A landscape with many peaks, sampled at points; each row gives a point and its height.
A climber steps from a point to whichever of its 5 nearest points has the largest rise for the distance, and stops where none of them is higher. Distance is the straight distance between rows; heights are no part of it.
Lupig: [170 143  84 132 132 106 140  79 188  95 101 133 160 117 181 153 151 189
  36 163 127 114 100]  h=63.7
Gaveg: [ 95 147 121 164 157 130  71 119 163 123 126 106  94 126 102 124 122 112
 148 115 136 143 147]  h=71.1
Nenet: [123 125 130 122 126 140 151 106  92 125 116 133 189 158 128 114 112 195
  95 160 143  98 151]  h=57.9
Los: [153 125 168 158 150  94 114 141 111 182 135  73 112 117 118 121  87  45
 183  79 118  94  95]  h=32.9
pusas: [102  79 136  94 106 125  70 130 133 165  81 113 119 146 122 153 170 158
 124  80 111 159 128]  h=65.4
pav: [107 159 114 113 150 117 169 133 180 110 137 182 135 136 128 123 125 146
 122 130 139 120 130]  h=61.1
Ribul: [119 186 143 140 126 122 150 150 142 113 135 130 129 186 152 135  78 196
 110 143 137 100 143]  h=59.1
lala: [133  87 144 118 130 178 145 144 129  95  96 156 176 122 122 114 158 192
  86 179 115 147 130]  h=72.7
zin: [148 119 146 180 139  86 121 132 128 190 130  75  99 118 121 120 105  54
 163  96 112  94 101]  h=26.0
redi: [124  56 104  57  97 143 129 139 133  87  73 150 144 102 109 132 160 183
  63 186 122 204  82]  h=66.7
zipiz: [203 175 148 135 151  54 123 147 166 122 158 123  69  88 121 108 108  47
 174 152 133 102 130]  h=54.6
tof: [107 182  90 144 144 129  68 141 139 144 143  93  98 108 103 108  91 122
 161 128 127 137 142]  h=66.2
Rin: [138 110 121 110 141 179 159 143 132 105 105 173 184 122 117 126 184 194
  81 166 100 166 137]  h=61.7
Mafo: [ 97  94 115  47  73 155 109 113  91 144 154 150 139 111 161 104 134 147
 108 144 116 175 127]  h=73.3
feg: [132  88 153  93 128 178 129 164  84  96 104 154 187  81 120 126 173 173
  62 143 130 175 128]  h=61.2
Tibu: [130  99 159 135 128 168 119 150 104 191 116 120  87 139  97 122 123  63
 169  65 127  90 134]  h=60.4
fomo: [138 125 135 200 142  73 139 125 143 193 133  91 109  89 115 105 131  48
 183 104 122 111 126]  h=78.3
venit: [125  97 144  59 113 164  96 121  94  93  94 160 158  92 121 107 133 158
  63 159 154 148 122]  h=72.6
Viv: [176 162 194 193 113  96 130 156 118 104 159 147  64 113 158 146 103  59
 168 134 140  95 165]  h=42.4
diviv: [ 93 133  92  95 125 142  75 108 103 163 146 109 103 139 128 119 118  90
 162 114 138 138 155]  h=73.5
segal: [159 133 166 197 158  78 141 133 139  68 106 113 121 144  91 141 119 118
 159 133 151 111 168]  h=66.5
gif: [146 141 124 153 150 125 163 140 109 114 124 106 186 152 129 127 121 204
  84 157 108 119 158]  h=50.3
Dat: [176 173 182 180 140  79 132 162 133 119 157 147  86  90 146 118 118  50
 185 132 152 108 153]  h=45.8
Bagob: [153 163 121 148 148  63 125 128 166 146 127 145  71  97 111  92 118  62
 184 144 147 116 160]  h=74.3
mab: [162 177 155 170 157  88 115 159 155 111 145 133  72 104 140 117  93  54
 176 135 140 102 140]  h=44.7
kitu: [117  97 111 147 149 116 152 123 183 106 116 139 124 129 104 120 161 114
 131 113 149 132 118]  h=45.4
bagap: [146 132 140 191 120 121 125 147 127 175 162  69 102  78 122 124 112  64
 189 105 105 118 104]  h=49.6
Ruli: [122 135 110 108 160 106 176 124 180  88 143 158 121 145 124 131 133 123
 139 120 163 109 120]  h=62.8
popep: [ 94 125 132 102 114 147  98 139 130 137 126 166 129  96 112  98 116 182
  78 158 113 164 149]  h=64.2
vis: [121 120 131 175 136 150 125  88 155 108 139 127  99 150 123 153 140  88
 147 129 167  94 106]  h=51.8
sak: [123 140 123 168 128 137 104  95 130 131 163 145  97 118 137 139 132  63
 154 131 159 115 119]  h=54.4
vap: [124 161 158 147 142  88 168 149 112 101 148 138 140 125 162 175 100 128
 118  93 157 114 140]  h=67.8
dore: [129 126 142 152 137 122 142  84 157  99 142 134 120 147 110 143 140  95
 141 128 184  98 112]  h=60.1
duk: [140 168 101 101 153 146 138 128  86 115 140 123 202 104 180 158 126 182
  53 146 116 148 104]  h=74.0
vek: [107 105 149 110 162 134  78 122 136 120 136  95 146 123 105 106 135 136
 118  91 155 126  95]  h=58.5
Kar: [134 166 152 161 116 133 165 139 111 115 142 120 122 150 157 162  97 176
  94 113 132 105 134]  h=47.3
dakur: [139 159 116 172 113 128 111 136 124 157 181 101  79 101 124 125 115  67
 188 121 135 123 118]  h=62.2
razov: [134 106 141 104 117 193 155 120 133  95 127 155 170 154 138 128 147 173
  92 186 131 138 133]  h=65.5
Vul: [142  89 117  93 126 181 165 151 100  98  88 165 182  87 130 143 179 186
  55 136 110 182 126]  h=74.7
vidul: [135 142 165 103 161  90 185 147 145  86 152 123 141 140 122 138 120 109
 136 105 177 107 121]  h=66.8
Mesud: [140 148  80  71 145 145 146 124 117 105  87 166 187 145 167 158 123 192
  68 157  94 157  91]  h=78.2
lav: [ 95 106 144 133 135 138 160 140 159 115 161 154 143  93 143 115 154 133
 124  98 130 143 125]  h=13.5
pipo: [164 118 189 183 133  97 132 109 106  71 136 125  92 144 152 155 135  81
 190 129 144  87 168]  h=58.2
Das: [156 127 107 147 105 102 179  82 106  97 161  91 173 119 174 127 145 137
  78 156 133  91 145]  h=6.4
lugi: [125  97 114 131 156 123 170 106 176  99 128 122 109 147 111 143 149 122
 148 132 166 118 121]  h=55.5
bifi: [158 137 156 121 164 109 110 130 117 177  96 104  88 162  86 122  87  50
 198 107 120  62  79]  h=56.9
Poki: [118 164 122 180 134 142 100 129 132 127 167 101  74  97 129 130 115  74
 171 126 113 134 126]  h=68.5
Tezul: [114 122 157 145 142 106 117  95 133 106 129 144 138 144 121 127 124  90
 137 131 199  94 120]  h=63.4
kalos: [158 164  95 138 109 149 158  85 133  83 146  89 165 121 183 164 141 151
  71 171 118 139 129]  h=59.4
bafiv: [117 127 128  64 142 134 108 140 162 105 167 120 135 107 101 106 132 145
 118 101 110 138  92]  h=3.7
Bos: [127  85 145 136 125 155 134 147  90 204 122 118  85 159  84 113 121  87
 189  86 109  85 127]  h=61.8
ziro: [144 125 143 172 142 120 124 141 111 177 159  78 114 110 102 117 113  49
 177  77 117  96 103]  h=39.6
Saset: [140 149 113 141 158 129 153 132 116 105 122  87 215 116 150 147 136 190
  55 147 126 168 128]  h=63.2
gofo: [111 115 177 134 119 173 104 182 101 205 117 150  64 136  86 144 100  56
 166  54 131 109 122]  h=59.0
rol: [111 130 130 130 114 132 140 112 113 131 119 165 174 160 127  99 107 187
 105 158 149  94 141]  h=59.2
giru: [ 87 133 109 115 127  97 171 123 148 153 141 174 135 127 133 123 138 148
 105 125 138 119 132]  h=58.4
dig: [136 142 135 120 140 112 154 143  92 107 119  98 216 133 136 112 135 183
  82 157 109 126 158]  h=53.7
Keme: [102 123 130 184 144 143 113  79 152 118 142 138  81 131 136 144 123  86
 151 142 174 119 124]  h=54.1
zap: [151 150 137 153 142 129 107 138 118 166 153  60 104 102 100 125  98  72
 185  94 114  92 103]  h=57.7
mema: [113  76 126  84  77 131 109 133 100 165 119  96 126 136 128 123 163 155
 117  82 116 158 100]  h=63.5
tika: [105 109 156 128  86 165 140  99 110 118 169 183 149 133 153 124 130 159
  88 158 135 111 138]  h=60.3
suzo: [140 145 151 163  99 145 156 111 114  98 159 107 139 159 156 144  96 176
  92 136 113  81 128]  h=38.2
suv: [145 139 137 142 121 139 167 133 127  95 159  74 152 152 150 145 119 182
  93 150 109 109 136]  h=48.2
pubu: [191 151 195 206 137  38 141 167 156 139 145 149  97 101 136 121 135  49
 171 107 122 109 176]  h=45.0
Bepud: [ 92 153  98 134 145 114  47 107 106 159 121 109 113 121 108 123  99  91
 137 116 158 128 144]  h=74.4
buraf: [136 110 131 115 104 189 134 173 105 169 146  94  76 165  89 128 149 102
 191 108 107 133 138]  h=73.4
binon: [116  88 136 120 129 171 114 144 126 102  96 156 180 111 121 119 145 188
  78 158 118 155 134]  h=68.6
Lale: [140  98 150 108 118 191 114 177 109 172 128 108  63 163  80 119 122  97
 166  85 120 100 126]  h=68.8
limep: [154 171 156 170 166  84 111 139 151 114 128 140  74 107 124 110  81  95
 185 150 157 111 145]  h=47.2
Suzib: [114 116 124 177 146 128 127 106 185 107 125 127 119 135  95 120 152 123
 155 134 157 124 124]  h=42.9
tizod: [116 135 128  73 125 142 117 153 167 122 148 128 128 113 130  88 107 160
 105 130 118 148 105]  h=24.1
Tumus: [115  95 118  65  76 168  93  91 118 143 135 171 126 109 159 119 129 148
  89 172 115 184 114]  h=67.0
kora: [147 155 109 149 143 123 121 154 132 140 161  64  81 109 104 101 105  65
 181 113 110 111 120]  h=72.9
lem: [145 151 173 201 158  97 116 134 130  89 113 142  77 129 104 149  91 109
 172 159 149 107 167]  h=58.1
pezo: [121 147 122 164 122  92 125  94 122 154 142 146  93 108 119 120 105  72
 171 151 160 121 157]  h=54.2
nago: [127  95  82  81 126 149 159 162 103 112  78 183 192 113 151 140 169 202
  80 134 103 172 114]  h=48.8
Vip: [146 155 113 156 138 121 161 130 124  84 129  79 181 142 146 125 142 188
  80 180 100 156 154]  h=55.9
bagab: [125 119 119 153 148 124 115 142 127 213  77 149  95 185  87 142 109  59
 195  87 115  86 129]  h=62.4
Zep: [120 139 148 170 150  80  95 111 127 135 128 141 101 104 120 109 107  85
 167 147 188  96 170]  h=59.9
Dek: [144 140 120 124 138 112 113 160 138 177 106 112 103 166  75 103  84  73
 203 128 105  81  95]  h=60.0
bem: [107 108 124  60  65 164 106 129 123 132 160 142 101 107 161 135 146 155
 110 140 103 203 111]  h=69.6
Gilet: [140 147 175 115 165  86 164 146 124  94 159 127 132 130 118 156 133 111
 141 104 168  89 143]  h=67.2
godu: [153 167 109 145 141 122 151 145 113 106 118  94 187 128 150 136 146 188
  85 158  99 152 145]  h=56.5
dopo: [106 113 124 101 149 123  49  96 110 130 148 103 133 139 119 118 125  96
 121  94 135 118 110]  h=58.3
nuzil: [112  83  87  66 103 112 113 111 173 145 124 121 150 137 122  80 124 148
 134 106 116 133 109]  h=59.6
vemis: [107  69 110 101  90 126 114 113 144 185 106 107 122 154 130 124 166 162
 116  89 115 152 116]  h=62.6
kegon: [130 147 102 129 151 126 145 140  93  93 132 110 215 118 160 128 144 197
  68 158 127 132 154]  h=64.5
pur: [152 154  95  53 138 166 166 113 100  94 114 147 190 125 161 156 136 177
  81 168  94 163 104]  h=70.1
neveb: [142 107 137 198 144  60 127 133 146 178 108  94 104 115 110 134 136  44
 181 117 100  93 121]  h=35.2
Soz: [129 166 103 138 136 135 147 110 121 114 114 121 203  88 182 149 150 190
  52 130  92 175 129]  h=72.0
Lod: [123  94 107  72 116 128  91 100 165 125 105 116 123 160 109 118 146 163
 123 105 105 144 104]  h=67.7
datet: [104 107 109  62  90  99 108 109 146 165 135 138 138 105 138  82 128 152
 121 131 120 173 125]  h=64.8
raveg: [147 141 156 183 168  92 124 126 132  98 118 118 102 134 102 133 107 118
 174 148 170 113 163]  h=64.0
foli: [109 161 113 168 143 154  80 131 141 143 156 106  77 121 109 138 105  99
 176 134 116 144 133]  h=77.4
naso: [113 142 114 178 116 119 127 100 133 145 163 139  83  86 124 115 121  55
 179 130 147 128 130]  h=57.0
Ponur: [139 122 134 140 141 115 123 140 128 201  79 130  81 186  80 109 111  69
 205 112  95  95 105]  h=62.5
Farov: [131 125 133 102 116 178 103 157  99 172 146  90  84 165 104 113 154  99
 186  96 124 132 153]  h=79.3
veza: [110 127 170 142 144 137  98 178 116 217 100 164  88 140  84 142 121  42
 173  63 106 134 140]  h=59.7
Bik: [108  91 161  80 113 158  83 119  91 128 102 168 168  88 113 103 122 179
  78 169 149 160 136]  h=67.1
gufop: [146 156  77 172 104 112 141  76 158 110  95 156 168 108 170 150 134 211
  42 152 112 140  95]  h=69.4
rop: [150  64 129  43 112 170 119 107 111  70  98 145 139 116  98 125 147 162
  66 165 118 178  77]  h=67.4
Vibep: [105 132  98 114 118 159  88 115 129 179  97 105  96 163 117 171 161 133
 162  90 103 177 144]  h=74.5
madap: [162 137 159 197 151  97 147 136 124  76 110 115  96 157 109 144 124 121
 177 139 141 116 151]  h=65.9
Sumon: [118  92 132  56  88 168 105  95 122  92 118 164 122 103 130 131 135 167
  80 188 127 188  87]  h=63.1
bup: [119  90 137 149 118 149 122 146  91 214  86 139  75 148  94 121 121  73
 199  83 117  86 132]  h=60.9
fov: [114  83  96  74  90  92 104 109 154 140 102 119 129 146 119 105 162 176
 134 102  94 134 104]  h=61.6
Vabe: [185 147 119 157 132  49 143 120 185 158 132 117  83 102 121  99 119  41
 199 128 122 101 127]  h=53.6
Midid: [ 99 128 158 104 115 169 102 146 149  98 149 166 131 107 132  98 108 194
  94 150 109 155 135]  h=60.6
Mapa: [135 149 105 159 132 127 138 104 118 123 108 124 198  87 185 175 116 196
  53 118  88 148 106]  h=70.8
Rize: [138 157 119 171 117  56 121 117 157 126 119 154  94 111 109  99  94  70
 170 164 162 114 155]  h=54.0
Pog: [114 162 115 183 131  80 182 152 133  97 120 121 128 134 160 184 121 131
 145  96 125 110 156]  h=65.6
Mol: [102 124 142 118 115 153 145 125 113 147 144 205 140 114 157 126 124 152
 102 144 129 117 143]  h=58.0
Nefu: [169 134 196 212 113 114 125 128 108  98 142 142  88 126 158 151 101  72
 165 129 146  99 164]  h=46.7
Direz: [117 116 148 125 105 177 147  92  95 121 155 153 162 162 156 116 132 172
  92 156 147 119 137]  h=61.5
bolaf: [ 89  97 129  68  98 139  83 116 118 138 122 175 138  87 136 108 119 159
  73 162 136 169 139]  h=64.3
sidel: [153  78 109  29 131 154 141 150 120  55  90 164 145 114 110 125 165 185
  61 179 128 172  91]  h=67.9
pumu: [105 119 154 122 114 197 139 114 152 127 159 173 135 147 145 129 136 174
 101 144 115 135 126]  h=62.9
votos: [ 98 113 113 137 157 111 180 129 172 112 136 158 146 122 117 127 156 132
 137 110 142 124 134]  h=51.6
Gev: [131 128 133 167 131 111 112  78 120 143 142 165 105 108 118 128 117  76
 152 144 188  97 136]  h=58.7
gunur: [119 136 110 109 143 180 107 176 123 164 143 107  81 158 107 127 155 112
 168  98 115 185 171]  h=75.5
pafon: [117 108 161 146 139 144 116 178 110 211  91 166  81 137  90 150 113  46
 169  69 117 107 137]  h=60.8
fozu: [120 156 152 158 115  86 173 141 110 121 154 134 134 142 193 172 110 132
 117  87 114 107 132]  h=72.4
lopu: [109 143 106 179 106  69 187 125 127 104 117 128 114 153 168 174  94 138
 126 108  99 110 159]  h=56.8
belon: [ 98 129  93  97 126 162  72  93 127 141 132 113 101 181 127 144 133 104
 153 103 139 156 133]  h=73.9
mifa: [118 168 145 134 124 115 151 124 122 125 110 142 140 157 138 116  88 196
 101 154 134  96 149]  h=59.5
pemub: [174 121 134 157 131  66 139 120 166 168  97  93  93 122 107 111 128  41
 178 129 101  95 116]  h=44.9
sikaz: [111 159  84 134 148 109  92 145 126 181 145  86 102 121  76  88 102  92
 189 115 110 128 133]  h=61.0
lifof: [118  67 113  80  82 163 100 118 132  80  63 140 124  99 108 129 165 196
  73 172 117 199  86]  h=66.0
Nisok: [127 138 130 163 130 108 137 119 122 147 167 105  99  80 129 104 136  52
 177 117 131 103 117]  h=54.9
zil: [114  89 142  67 101 169  85 101  96 116 115 168 145 120 121 120 133 166
  72 168 152 155 109]  h=66.3
Sopob: [100  74 116  74  87 139 111 127 128 163 151 115 125 121 143  95 161 159
 108  95  96 165 102]  h=64.9
ratuv: [169 151 175 198 128  67 136 135 126 131 134 166  78 100 157 139 111  59
 175 114 137  94 174]  h=42.0
bevef: [142 134 137 156  96 113 181 100 111 110 163  97 165 145 169 146 124 164
  79 131 124  86 148]  h=18.1
bel: [126 102 116 127 106 133 136 135  83 198 146 107 124 146 100 119 153  70
 195  95 119  96 138]  h=68.4
Sato: [173 149 116 136 155 120 104 147 130 169 136  69  95 137 103 100  87  66
 196 117 106 101  94]  h=62.0
situk: [149 150 120 149 125 127 161 141 122 101 148  77 177 162 148 122 124 189
  93 159 106 124 136]  h=49.7
dotig: [118 114 125  98 129 158 160 114  99 107 120 123 202 148 151 133 149 166
  94 166 149 118 132]  h=57.4
vebos: [202 169 179 169 142  67 135 159 139 137 161 134  82  78 154 117 120  38
 170 109 139  94 136]  h=50.4
fepa: [148  98 134  38 124 182 144 145 100  70 111 162 153  93 108 132 140 172
  59 161 127 172  90]  h=68.3
Vuba: [103 145 113 195 137 149  83 115 154 115 126 106  84 123  98 142 117 122
 132 136 133 144 138]  h=63.8
bira: [123 129 130 139 134 114 117 124 127 206  81 136  79 176  83 118 123  85
 202  92 110  87 112]  h=63.0
Mari: [145 162  84 154 124 130 160 106 133  91  94 111 184 107 172 159 140 181
  62 150 100 162 131]  h=69.2
Mupit: [145 153 103 148 119 147 170 120 115  83 157  74 149 143 180 152 159 172
  90 166 108 118 136]  h=55.2
puvu: [131 131  97 155 121 134 131 109 101 120 106 146 188  77 194 153 117 196
  30 126 106 151  92]  h=70.4
Pagap: [ 90 112 146 137 115 151 150 153 152 131 159 184 150 104 155 118 142 135
 119  93 132 117 132]  h=43.2
Ton: [ 92  95 117 150 135 115 151 129 177 135 142 138 139 105 105 120 151 135
 111  96 136 136 130]  h=73.1
pof: [104 157 129 124 120 108 163 137 158 126 116 188 147 154 141 112  95 173
 118 149 136 105 149]  h=60.2
kup: [ 96 117 127 118 109 151  63 151 126 153  88 105 112 167 115 146 159 138
 132  95 115 163 144]  h=68.7
riv: [137 148  71  84 127 146 164 133 104 111  71 182 206 138 165 151 142 185
  86 152  96 164 109]  h=62.3
bug: [111 139 146 141 163  78 181 162 113  97 135 120 136 128 127 149 134 119
 130  97 160 115 159]  h=67.6
Feson: [153 172  75 161 122 128 161  92 163  84 112 108 174 107 173 154 138 178
  60 166 106 161 127]  h=64.1
Mel: [104 144  80 124 140 105  65 132 108 170 142  95 124 133  95  98 111  87
 173 120 140 119 142]  h=70.3
bag: [110 130  93  99 116 186  83 135 117 156 134 113  84 168 124 134 157 114
 159 110 112 174 148]  h=74.2
rever: [120 188 149 133 135 120 163 158 134 101 150 147 122 166 158 145  87 161
 109 101 129  94 115]  h=58.9
Vol: [112 153 127  79 121 147 106 162 173 117 147 149 126  98 125  89 121 176
  97 132 116 157 116]  h=43.8
Tovov: [147 142 152 120 162 106  99 126 106 189 109 110  94 159  94 148  84  48
 198  87 108  91  79]  h=51.1
ketot: [ 90 139  95 124 140 117  77 122 103 162 137 108 114 116 106 109 114 101
 145 108 140 133 154]  h=73.8
Lezim: [149 173  95  75 140 151 132 125  90 104 107 140 194 129 179 168 112 176
  57 145 114 140  80]  h=73.6
ren: [123 129  92 125 131  99 115 144  92 199 130 104 119 138  90  89 141  82
 200 130 116  93 135]  h=62.7
Zirob: [138 143 138 123 153 116 122 134 124 190  69 147  88 185  96 145  99  63
 206 108 115  92  92]  h=61.4
sira: [128 144 133 168 104  97 177 129  93 115 139 131 131 140 173 164 103 151
 102  93 124 101 149]  h=34.7
Lim: [138 133 132 176 132  81 136 126 136 175 134 118  89  96 122 110 119  60
 196 146 139 105 145]  h=43.7
Ses: [124 147 113  79 144 134 157 110  90  97 119 129 207 141 156 137 141 174
  62 159 141 134 126]  h=65.7
rupum: [115 135 109 179 132  85 146 104 149 167 145 130 105  74 136 114 111  37
 180 145 141 117 145]  h=50.6
bota: [156 145 110 121 150 119 113 142 127 167 134  83  97 150  77  93  98  89
 201 113 117  94 113]  h=61.3
mibib: [106 107  94 103 110 137  86  95 139 145  90 123 100 168 109 141 140 143
 130 105 129 145 128]  h=73.0
kuv: [142 144 142 164 104 152 166 114 122  87 165  82 150 145 168 138 109 167
  92 139 106  85 134]  h=42.3
seg: [101  98 144 120 136 134 118 146 154 128 179 122 158  93 121 111 145 136
 112  73 143 122 106]  h=81.2
Zabot: [117 100 138  79 140 137  81 123 156 121 160 100 146 136 109 105 129 128
 118  78 133 130  95]  h=46.6
rak: [143  77 158  50 126 166 111 125 100 103 100 138 160  96 107 111 138 165
  54 162 162 169 101]  h=69.1
rup: [162 183  81 129 124 128 156  82 147  83 131 113 169 117 207 169 125 162
  43 179 119 147 115]  h=58.6
mas: [121 125 153 125 109 208 105 111 141  99 125 167 141 134 130 117 136 175
  87 150 118 135 120]  h=65.1
Gub: [157 151 199 193 124 102 129 131 119  86 156 123  88 139 140 165 113  74
 173 135 141  90 166]  h=54.8
gazaf: [118 120 140 157 150  74 116 106 122 102 118 139 121 143  95 131 110  92
 137 134 214  94 159]  h=64.7
gono: [147 141 131  64 137 161 175 116 100  98 129 147 201 163 157 132 157 154
  97 158 135 126 110]  h=55.0
Ratug: [118 127 118 114 141 108 179 115 171  91 133 149 131 143 110 117 143 106
 131 125 163 112 120]  h=61.9
Luru: [158 123 149 181 142 106 165 139 133  80 118 100 120 158 115 143 144 114
 168 137 130 102 164]  h=66.6
giv: [124 170 143 107 157 117 170 155 139 107 164 144 131 162 152 155 104 142
 126 122 149  90 122]  h=59.3
detiz: [104  93  99  68  67 189  94 116 120 115 116 146 108 111 131 128 148 178
  95 170  96 211 101]  h=71.6
Vese: [130 109  99 123 116 117 124 134 105 198 120 107  95 165  84 106 123  80
 190 106 130  89 120]  h=68.0
bigal: [ 86 112 110 111 106 142  81 124 142 159  91 115 100 180 131 150 159 145
 146  95 111 157 126]  h=72.5
Gab: [144 141 148 179 154  56 173 157 132  85 114 124 126 142 119 162 138 119
 148 112 124 132 179]  h=67.3
nonan: [143 131 156 135 171  88 146 109 124 107 140 135 149 140 130 137 125 101
 127 128 195 103 139]  h=66.4
tebok: [150 141 108  62 135 175 171 119 104  98 112 150 192 155 143 141 164 178
  83 164 112 153 127]  h=60.5
tuze: [135 129 149 119 160 109 150 115 165  95 149 139 131 148 136 138 137  99
 147 120 168  98 110]  h=65.0
varib: [112 142 113 181 132 153  87 125 157 120 136 103  86 124 115 131 118 104
 161 120 137 134 119]  h=65.8
reka: [ 80 116 127  68  93 131  94 127 136 155 143 155 146  89 140  88 113 167
  89 143 124 173 135]  h=69.3
nedo: [147 134 122 170 150  74 199 137 149  67 127 120 118 147 142 163 138 110
 153 118 106 116 162]  h=66.9
mude: [122 169 138 128 126 117 142 151 139 108 139 151 133 168 150 130  82 171
 106 141 137 103 132]  h=59.8
tuda: [ 98  94 127 169 149 129  82 127 151 128 108 115 116 123  91 130 130 130
 118  96 146 124 125]  h=70.0
vav: [155 159 139 156 127 125 149 144 108 101 124 116 144 176 135 122 111 212
  92 160 117  99 136]  h=56.7
sinip: [118  78 136  61  81 164 109 103 134  78  96 152 120 110 108 138 139 180
  78 179 115 180  79]  h=65.3
folis: [105 101 141 126 145 123 106 138 155 128 145 111 144 109 108 122 148 138
 121  90 148 119 111]  h=51.4
beno: [113 139 112 104 115 174 109 143  88 153 160 101  92 138 117 118 159  95
 197 112 129 126 147]  h=76.0
lukis: [117  95 130  76  67 151 133 131 110 137 164 126 119  90 160 103 164 157
 120  89 107 183  91]  h=66.1
Vuris: [114  82 127  52  76 158  78  88 113 101 125 143 132 116 141 120 127 150
  89 176 127 178 106]  h=60.7
lunif: [139 106 102 109 139 176 177 150 110 103  92 179 192 112 146 137 176 193
  70 141 107 174 132]  h=55.6
komuf: [134 142 150 144 168  76 163 148 116  97 143 112 158 142 116 153 124 116
 132 104 175  92 156]  h=67.5
Kifo: [115  92 113  65 132 130  66  98 160 131 126 101 124 167  99 111 124 138
 115 107 126 136 107]  h=63.3
mune: [118 138 128  94 133 159 107 152 160 118 159 148 123 102 140  96 113 148
  86 114 112 146 114]  h=13.6
Ref: [108  87 108  71  85 122 118 114 124 166 129 125 137 100 124 108 167 151
 124 112 111 163 101]  h=64.4
kosag: [184 127 156 200 128 102 173 129 128  62 133 106  97 161 135 162 131  80
 173 133 143 103 171]  h=63.9
vapez: [115  74 117  76  68 165 101 115 128 117 106 132 120 110 112 136 136 194
  79 181 104 209 103]  h=64.6
sud: [ 95 129 115 167 158 118  68 108 131 151 117 117 114 109  96 129 113 117
 144 102 146 140 147]  h=76.4
zodiz: [147 162  95 154 126 127 172 121 134 102 115  93 176 114 173 134 129 180
  70 158  89 152 148]  h=63.6
kezog: [ 83 135  84  85 113 136  98 117  91 164 160 104 109 154 130 134 126  78
 171 109 147 136 143]  h=73.2
Gek: [114 108 137 151 130 144 125 140 127 222  69 146  83 157  92 130 113  49
 195  75 107 100 140]  h=62.1
geta: [147 166 112  87 165 142 152 125  91 100 117 116 216 124 174 147 121 169
  70 146 120 142 140]  h=78.8
dimim: [148  88 137  49 132 186 139 171  86  79 115 162 160  75 131 145 163 187
  60 132 136 176 107]  h=65.2
sufut: [124 108 159 128 102 203 114 153 140 109  89 153 145 124 129 109 146 189
  89 176 117 145 137]  h=68.2
nibar: [117 113  92 119 114 151 124 136  92 178 157 110 106 139 106 107 146  74
 195  99 130 118 121]  h=79.2
Vum: [ 96 136 139 127 124 149 141 126 147 122 172 170 146 103 162 114 133 147
 102 113 125 132 140]  h=72.3
Folun: [102 109  96  52 102 106 100 128 165 137 118 139 141 101 118  83 128 163
 120 123 109 153 119]  h=58.8
tib: [149 108 133 189 144  75 132 126 153 187 113  84  94 103 109 121 132  54
 192 116 107  91 123]  h=37.6

Call two points neighbours if one is among the 5 nearest of the other. Go from one point of each pair to the other, from neighbour to neighbour, staying as high as possible. Name the lowest point that can't be avoided.
seg and Farov -> vek
venit and fozu -> rol
Farov and venit -> mema
sud and foli -> Gaveg
sud and Farov -> diviv
detiz and Mafo -> bem
Vul and venit -> dimim
Vum and lala -> pumu
